Each scene shows the same named points in several views. A view is turned or mirrored, and shifted as a whole, has a little noise and may leave points out.

Scene 1
View 1
z_332: [-13 -34   9 -16 -27   6  16  13  -1  41  -6 -16  -9 -28 -17 -16 -31]
z_911: [-24 -12   7  -9   0 -19  30   5  -5  40   1 -16 -31 -23 -17 -24 -29]
z_859: [-24 -15  14  -2   2 -23  20  -2  -4  25 -12   0 -17 -23 -11 -19 -25]
z_11: [-10 -34  -3 -15 -36   9  19  19  -5  42   4 -30 -16 -22 -12 -11 -36]
z_770: [-47  13  21 -14  36 -52  45  -5   2  42  -8   0 -54 -24 -16 -38 -19]
z_815: [-35   8  20   6  28 -50  32 -13  -5  21 -11  11 -36 -23 -11 -31 -18]
z_325: [-44  -4  31 -31  24 -27  29   3  15  59 -29  17 -41 -39 -21 -41 -15]
z_778: [-41   0  24 -19  27 -37  33  -1   6  49 -20  10 -37 -32 -22 -36 -17]
z_150: [-11 -20  20  23   1 -27   7 -17 -11  -3 -17  19  -1 -19  -4 -14 -23]
z_908: [-30 -18  13 -31  -6  -6  29  15   8  60 -12 -11 -31 -35 -23 -29 -26]
z_581: [-31 -24  23 -31  -3  -3  22   8  10  59 -29   8 -24 -41 -25 -32 -21]
z_519: [-11 -38   7  -9 -30   5  12  12  -2  35  -9 -13  -7 -27 -11 -15 -31]
View 2
z_519: [ -6  17 -12 -12  -2 -10  19 -15  30   8 -26  20  -9  14  -5  -5 -32]
z_908: [ -3   6 -13 -28  12 -34  17 -13  18  27  15  48  -5  18 -16 -11 -23]
z_859: [-11  -3   1  -6  11  -7  21  -2  23   7   3  23 -21  24 -26 -23 -18]
z_911: [ -1 -10  -6 -11   5 -15  35  -6  10  19  10  34  -9  21 -16 -18 -18]
z_325: [-14   6  -5 -25  25 -30   6  -5  26  22  23  49 -22  25 -40 -24 -20]
z_150: [-19  -1  12   8  10  17  17   3  33 -14 -17   2 -39  23 -36 -30 -19]
z_11: [  6   7 -21 -17  -8 -16  35 -21  15  16 -20  26   5  12  12   2 -31]
z_815: [-17 -30  17  10  19   7  29   7  15   0  24  18 -37  36 -44 -43   0]
z_581: [-13  19 -10 -32  18 -35   2 -11  31  25   9  49 -15  15 -29 -14 -28]
View 3
z_911: [ 18  -3 -32   7 -16  21  -9   0 -14   6 -19  19  22  10 -14  17  -2]
z_770: [ -1 -21  -1  23 -14  36 -16  10 -19   9 -16 -10  60  16 -19  26 -16]
z_778: [ -5 -33 -11  15  -1  17 -15  -2 -24  11  -6   1  48  13 -19  29 -14]
z_859: [  3 -10 -39 -14 -20  15 -13   1 -18  -2  -9   8  16  15  -8  33  -8]
z_332: [ 28  -3 -45   0  -2   4   0 -21 -20   4 -13  56  -4   3 -17  10   9]
z_11: [ 31  10 -52  -5 -13  11   2 -13 -16   0 -17  49  -9   6 -10   9   8]
z_519: [ 17  -2 -57 -17 -12   1  -5 -13 -17  -2 -10  39 -11   5  -7  21   2]
z_150: [ -9 -11 -54 -42 -31  14 -17  12 -19 -14  -3  -6   4  20  -1  46 -14]
z_581: [  4 -28 -29  -1  -1   7 -12 -12 -25   6  -6  18  23   9 -17  24  -7]
z_815: [-11 -15 -18  -2 -23  30 -17  19 -18   0 -12 -20  46  23  -9  36 -17]
z_908: [ 17 -18 -26  14   3  11 -10 -21 -21  10 -12  34  23   5 -21  14  -1]
View 4
z_778: [ 27 -16 -18  17  -3 -29  29   6  19   2  30   0 -23 -36 -28  23   2]
z_11: [ 21  -2 -44  18  11  46  28   9  -8   2  18  -2  35 -25   3 -11  -7]
z_150: [ -4 -24 -32  11  20   0  23 -21  11  29  27  44   7   8   3  32   5]
z_519: [ 11  -4 -41  14  12  30  23   1 -13  11  14   3  26  -5   2  -6   3]
z_815: [ 19 -29 -21  17   2 -23  31   0  34  11  43  30 -18 -31 -18  41  -8]
z_325: [ 27 -10 -16  14  -9 -35  31   7  10  -5  24 -13 -33 -32 -36  17   7]
z_859: [ 13 -17 -31  14   9   1  29  -3  10  14  27  20   3 -16  -8  17  -2]
z_770: [ 33 -25 -14  18  -8 -29  37  11  36  -2  45  10 -23 -50 -30  33 -15]
z_581: [ 20   0 -27  14  -2  -6  26   7  -8  -3  10 -19 -11 -17 -24   1  15]
z_332: [ 22   3 -42  15   5  36  29  10 -13  -4  16 -15  25 -24  -8 -15   1]
z_911: [ 25 -15 -32  18   2  10  32   9  18   4  31   9  10 -35 -12  11 -12]

In a view up to two points have been moved. Name them for each view, in the order of its rows, or write none.
view 1 | z_332
view 2 | z_325, z_815
view 3 | z_581
view 4 | none
